A landscape with many valleys, sampled at points; each row gives a point and its height.
A ball rolls from a point to the lowest of its 3 nearest points, and stops where none of them is lower. Distance is the straight distance between rows; heights are no part of it.
kemo: [ 18  35  -1  17  18  10 -33  -1  -3  25  23  -5  12  14   1 -26 -15  16
 -50  11 -16  22  13   7]  h=6.17
nivo: [ -9 -14  -6  11   6 -14  21  -2  -7  -9   9 -15 -19 -11  16   4  20   3
  29 -22   1 -18   8  -4]  h=7.98
babip: [-12 -15   2  -6 -29  10  -5  24  19  -8 -30  34  11   1  -4  33 -26  -5
  -6  40  -2  30   1 -20]  h=1.30
ruzek: [ -7 -29   7  -7 -26   8   1  14   9  -2 -21  19  19  -1  -9  27 -23  -2
   1  29   2  18  -2   3]  h=0.33
mugab: [ 28  22   1  22  28  10 -20  -1  -5   2  22  -4   0  12  16 -29  18  33
 -34 -16  -8   8   9   0]  h=5.30
Lato: [-15  19 -11 -16  12  14  -5  41  10 -20 -63   7   5   6   1   7  -2  -4
  -4  18  11   3   5 -18]  h=1.65
Doraf: [ 24  26 -20 -18  10  14  35  31  37 -32 -22   7  -6   3  -4  23  -4 -34
  24 -19  10 -12  25 -24]  h=2.55
zom: [-16 -25  -2 -13 -25   2   1   3   2   8 -16   6  11  -5 -10  17 -15   7
   0  31  -2  -2 -15   9]  h=1.17
tomib: [-13 -12  -8 -17  -9  -4   8  19  -6   8 -47  -6  16  -5   4  18   1   2
  -2  21   4 -11  -5  12]  h=4.18
rires: [  5  -3 -19 -10  15  -5  28  23  16 -25 -13  -4 -14   0   6  26   4 -25
  30  -9   4 -15  26 -14]  h=1.89
Damif: [ -1 -14 -14  -6   6  -8  13  13  -3 -19 -24  -9 -11  -6   9  20  21 -10
  26  -4   3 -20  14  -2]  h=1.10
tusi: [ -7 -11   0  15   7 -15   4 -10  -9  -7   7 -10 -18 -12  17 -15  29   8
  14 -26  -6  -7  -2   0]  h=7.39
bilak: [  5  13 -20 -10  17  -5  10  30  18 -35 -48   3   5   2  13  18  16 -14
  12   1  11  -9  21  -7]  h=1.72
komos: [ -4 -18   7   1 -35   7  -1  14  12 -17 -22  42  13   1  -4  30 -31 -16
   4  36   7  34   0 -23]  h=1.70
sefu: [-12 -26  10  -5 -32   6  -4 -13  -4  21   8   7  13   2 -15   8 -14   9
  -1  20  -3  -5  -8  23]  h=1.71
Kapu: [  4  -7 -14  -2  21  -8  19  28   9 -25 -30  -5   0  -3   9  23  16 -11
  29 -10   0 -19  20  -8]  h=1.51
vuz: [ -2 -13  12   1 -25   6 -15 -33  -3  18  15   6   9  -5 -12 -21 -17   2
  -4  19   2  -2 -13  15]  h=2.44
zof: [ 30  37  16  25   8   2 -32 -13  17  12  44  -2  16  14 -15 -12 -39 -21
 -35   7 -21  33  24   1]  h=4.58
fak: [  8 -32  23   0 -28  10 -10 -29   5  18  17  16  19  -1 -12  -2 -20  -3
   2  15   0   8  -7  17]  h=1.69
vut: [ 15  26  -5  14  20   6 -25   1  -5  21  16  -4   8  21   3 -32   2  37
 -39  -2 -13  12  -3   8]  h=5.51
Zevos: [ 18  33   8  17   3  12 -29 -11  11  15  32  -6  15  12 -10 -19 -37  -4
 -41  15 -15  21   3   2]  h=4.55
Virot: [-12 -27  -7 -10  -2 -11   1  11  -9  -3 -38 -12   7  -5  12   7  14  11
   7  12   0 -13   2  16]  h=4.34
kivor: [  7  -9  -9  -6   8 -16  35  23   9 -18  -5  -7 -17 -10   3  34  10 -16
  32 -13   4 -25  19  -6]  h=2.42
Tev: [ 10  10  -4   9  19  -3 -16  -9 -17   6  13  -2  -2  -1  12 -38  24  22
 -17 -19   0   2  -7   5]  h=5.00
Lefaf: [  2 -16  29  -6 -20   5  -9 -37   3  15  24   8  21  -6 -22 -10 -22  -9
  -3  19   3  18 -10  15]  h=1.97
savo: [ -2 -34  12  -6 -31  -1  -2   1  13   6  -6  16  25 -11  -6  11 -17  -7
   5  26  -1  11  -3  16]  h=1.03
Teki: [ -7 -14  -4  11  10 -16  12  -5 -10  -5  17 -16 -22  -9  15   4  25   5
  20 -23   0 -20   5  -1]  h=7.75
mis: [ 12  23  10  12  -9  14 -30 -34  10  26  39  -2  12  11 -10 -30 -25 -10
 -34   7  -8  12   2  10]  h=4.05
gigum: [-20  30  -6 -12  20   4  33   7 -22   6  44 -26 -27  -2 -14  -2  -2  -9
   9 -42  -5  -4 -32  -6]  h=7.05
tere: [ 13  34 -22 -12  26  10   2  24  31 -27 -50  12   3   6   4   9  12 -19
   4 -15  20   5  13 -33]  h=1.99
loti: [-23   1  -8 -18  -5   8 -11  31   8  -6 -49   9  10   2   4  25  -5   2
 -14  27  10  -4  -5  -5]  h=2.98
met: [ 22 -33  25   3 -31  -9   8 -22  -1   0  -1  17  28  -1 -25   6  -9 -20
   4  11   1  29   3  14]  h=2.83
nef: [  0  22  -3  16  20   4  14  -5 -10  -7  47  -7 -25 -11  16 -12  22  10
  -3 -29 -11   1 -15 -19]  h=5.84
fop: [ 23  25  16  12  -8  12 -30 -27  11  21  44   2  14  10 -12 -18 -40 -19
 -26   9 -13  29  10   1]  h=4.29
Sos: [ 13  23  10   9   4   9 -30 -15  -9  30  19   2   7   5  -2 -30 -14  13
 -33   9 -14   5   2  11]  h=5.29
Zeson: [ 15   9 -17 -16  19   3  11  33  20 -40 -34   7  -1   1   8  21  16 -20
  21  -3   9  -4  27 -30]  h=1.76
Kog: [ -5  -2  10   1 -10  12 -27 -28   0  30  27  -1  13   3 -11 -31 -18  11
 -19  15  -3   1 -16  18]  h=3.04
lizi: [ 34 -31  24   3 -41  -8   7   5 -11 -10 -31  35  29   3 -24  22 -10 -17
  12  23   9  42   2   4]  h=4.73
misab: [-22  -4  -9 -13 -15  15 -10  33  15  -7 -38  23  19   2  -3  27 -22  -3
 -15  38  11  17  -7 -19]  h=1.84
nedeg: [-17   5   1   8  14  -9  23  -6 -11  -4  28 -10 -38  -7   2   3  18  -3
  23 -35  -5 -13  -5  -7]  h=7.57
pamaf: [  8  14  19   7 -10   5 -27 -36   3  28  31   2  14   8  -9 -25 -29   0
 -22  14  -6  16   3   3]  h=3.74
Rorik: [-18 -25  -2 -11 -11  -9  -5   5  -8   8 -19  -5  11  -1  -4   7  -1   8
  -7  23   1 -14 -14  15]  h=2.91
Talub: [-11 -17  -5  -1  -7 -14   1  -1 -16   5 -22  -9   2  -5   3  -4  15  17
   3   7   0 -17 -11  20]  h=5.31
zedeb: [  5  27  -3  10  24  15  24   5  -8  -8  55 -11 -30  -6   3  -9  14  11
 -14 -38  -5  -3 -20 -20]  h=6.38
bagag: [-16  22  -1  -3  19  -1  29   5  -9   3  49 -16 -32  -6  -6  -6   1  -7
   0 -35  -6  -3 -25 -18]  h=6.86
Dad: [ 26 -40  18   1 -37 -11   3 -15  -4  -2   1  23  23  -7 -20  19 -17 -14
  11  18   2  25   4  17]  h=0.82
Saz: [-11  -3  -1  14  11 -14  15  -8 -12  -8  27 -16 -31   1  14   0  16   3
  18 -27  -1 -14  -7  -8]  h=7.86
butom: [ 10  13   0   6   8   8 -31 -21 -14  23  15  -6   3   8  -2 -42  -6  20
 -25  -1 -11   8  -9  15]  h=4.45
nep: [ -2   1   2   1   6   0 -18 -13 -13  17   3  -7   4   2  -1 -33   0  25
 -14   2  -2  -7 -12  12]  h=4.68
vinep: [ -7 -10 -14  -7   6 -16  15  18   2 -22 -31 -10  -2  -2   4  14  20  -8
  19  -2   2 -20  14   1]  h=1.41
fofav: [ 13  33 -19 -15  23  12  12  20  40 -36 -47  13  -5   8  -4  10  14 -29
  15 -20  20  -2  22 -36]  h=2.16
Solet: [-20 -15   7  -6 -23   6 -15 -22  -6  22  -5  -7   4   5  -1 -18   0  11
   0  15  -4  -7 -15  24]  h=4.67
moval: [-28   2  -5 -15  -7  13  -5  36  13  -8 -46  21   8   1  -3  18 -13   0
 -11  31   7  17  -3 -13]  h=2.34
funam: [-11 -16 -13  -8   7  -9  10  19 -17  -8 -36 -13   5  -8  11  10  23   0
  11   4   2 -14  10   5]  h=2.29
Zuk: [ 25  15  27  10 -18   0 -25 -45   8  14  35  10  13   1 -20 -17 -27 -18
 -16   5  -9  21   5   3]  h=4.02
Pase: [ -8   8  -2  -1   9 -18  43   9   1   6  11 -16 -30   2  -3  24 -10 -20
  37 -28   2 -30   2   2]  h=4.48
pum: [-16   9  -2   8  12  -5  23  -4 -14  -2  39 -10 -34 -12   1   7  15   4
  16 -34  -3 -14  -7  -7]  h=7.43
pavok: [ 17  18  -3  14  17   3 -21 -16 -10  17  16 -10   9   6   7 -38  16  29
 -30 -11  -1   6  -5   9]  h=5.12
kadul: [  5   3 -11 -16   8  -5  43  23  16 -17  -2 -14 -19  -2  -1  31  -5 -30
  36 -13   9 -23  24 -11]  h=2.71
kuzev: [ -4   0   8   3   0  16 -26 -18  -7  26  22  -3   9   8  -2 -27 -13  21
 -23   2  -1   2 -16  22]  h=3.71
Kuv: [-14  16  -3   1  10  -6  25  -5 -13   1  49 -13 -35 -13  -6   6   9   2
   9 -28  -3 -16 -19 -12]  h=7.15
dop: [ -6 -20  -4   5  10 -16  20  -5  -6  -7  -3 -18 -14  -3  13  14  20  -2
  22  -8   1 -22   5   1]  h=8.23
Dabe: [ -7  -9  -2  10   4 -18  -2 -13  -8   4   2 -13 -10   0  16 -12  34  14
  15 -19   0  -4  -4   8]  h=7.16
biki: [ 10 -13  18   8 -22   0 -10 -42   5  13  28  12  16   0 -20 -14 -26  -6
   6   8   1  15   3  10]  h=2.24
gime: [-18  20 -17 -17  -2  14 -12  31  17 -15 -48  21   1   2   7  17  -8  -1
 -12  24  14   8   0 -21]  h=2.30
funek: [  6  -1   2  23  20   7  -2  -9 -14  -4  43  -6 -24  -7  13 -24  29  22
 -10 -31  -6   0 -10  -8]  h=5.75
kibi: [ -5  -9  -7   3  12 -13  27  -2  -9  -5  15  -9 -27  -1   6  24  12 -10
  33 -17  -1 -17   9   2]  h=8.33
ramop: [  3  14 -18 -14  15   1   1  28  21 -34 -51   3   1   2   2  17  20 -10
   5  -4  12  -3  19 -19]  h=1.80
Pobi: [  3   3 -14  -6  17  -5  15  27   8 -26 -38   1   2  -5  10  16  17 -20
  22  -1   5 -15  26 -16]  h=1.64
vober: [ -1  -5  -4  -9   3 -19  40  12  10  -5   5 -10 -29  -4   1  27  -2 -18
  37 -29   0 -22   6   7]  h=3.53
muper: [-14 -14  -6  -9 -15  11   1  23   0  -5 -36  14   5   2  -6  32 -13  13
  -1  28  12  -4  -7   2]  h=3.70
fesa: [ 21  34  15  13  -2   8 -33 -22  17  17  44   5  13   8 -16 -12 -41 -17
 -33  10 -12  18  13   0]  h=4.39
zakal: [-20 -26  -2 -21 -21   4   0  12  -4   7 -32   0  11  -7  -4  14   1   7
  -2  31   1  -1 -11  11]  h=2.31
Mifeb: [-26  19  -1  -6  10 -13  36   1 -13   5  36 -21 -33  -2  -6   4   0 -13
  23 -37  -1 -20 -17  -1]  h=7.30
suken: [  4  13 -18 -15  14   3  35  27  24 -28 -10  -4 -12   4  -6  31  -9 -28
  29 -15   8 -24  24 -12]  h=1.85
gis: [-11 -17   2   4   2 -15   2  -3 -17   3  -7 -10  -3  -3  12  -7  32  11
  14  -6   5 -10  -2   8]  h=6.72
gida: [ 27  28  -2  15  13   5 -27  -8  -6   8   9  -6  12   7  16 -31  13  29
 -41  -8  -7   6   4   4]  h=5.32
sak: [  0   3   4  10   6  -4 -26 -17 -23  11   6  -4   0   4   7 -43   9  25
 -20  -4  -4  -4 -15  12]  h=4.86
rilom: [ 10  19  -3  19  18  11   4   0  -4  -9  44  -6 -20  -5  21 -21  27  19
 -13 -28 -11   6  -7 -23]  h=5.41
Taguv: [ 14  19  -7  22  19   0 -11  -7  -9  -1  29  -2 -10   0  22 -31  21  24
 -19 -17  -8   9   4 -12]  h=5.11
Mera: [-13  -6  12  -4 -11   7 -21 -25 -11  26   8 -10  11   5  -1 -22  -7  23
 -13   5   4 -10 -19  21]  h=4.30
Nizot: [ 17 -36  22   3 -32  -3   2  -2  -4  -8 -19  27  23   1 -17  27 -22 -14
  10  24   8  39   3  -2]  h=3.42
birul: [-10  -7  -3   3   0  -6  -9 -17 -15  19  -4 -13   5  -1   2 -21  15  21
   4  -3  -2 -10 -17  18]  h=5.16
gav: [ -8  -4 -17 -16   8   1   1  25  -7 -21 -52  -4   7   2  10  22  16   0
   2  13   9  -9  14  -2]  h=2.38
Tiv: [  2  -5   4  16  13 -10  -9 -17 -21   1  13  -5 -13  -9  19 -21  29  18
   3 -20 -13   1 -12  -1]  h=7.36
Ruzof: [ -9 -32  23  -3 -32   0  -8 -19   0  23   1  20  15  -1 -12   2 -22  -5
  -1  19  -3   9  -5  10]  h=1.42
mutuz: [  3 -11  19  -3 -23   5 -15 -38   3  22  32  12  18   3 -13 -14 -29  -4
  -2  12  -6  10 -11  13]  h=2.18
bepin: [ -6   4 -15 -20  10   0   0  30   6 -23 -59   5  12   3  14  17   6  -7
   3  13  17  -9   5 -13]  h=2.05
kod: [-10 -17   4  -4  -9  -6 -13 -12 -15  12 -11 -13  -2   1   6 -15   9  16
  -4  10   3  -6 -18  19]  h=5.23

For each start below, name the point where the ball stops.
vut => ruzek
Pase => suken
zedeb => ruzek
fofav => Damif
nef => ruzek
mugab => ruzek
Doraf => Damif
tere => Damif
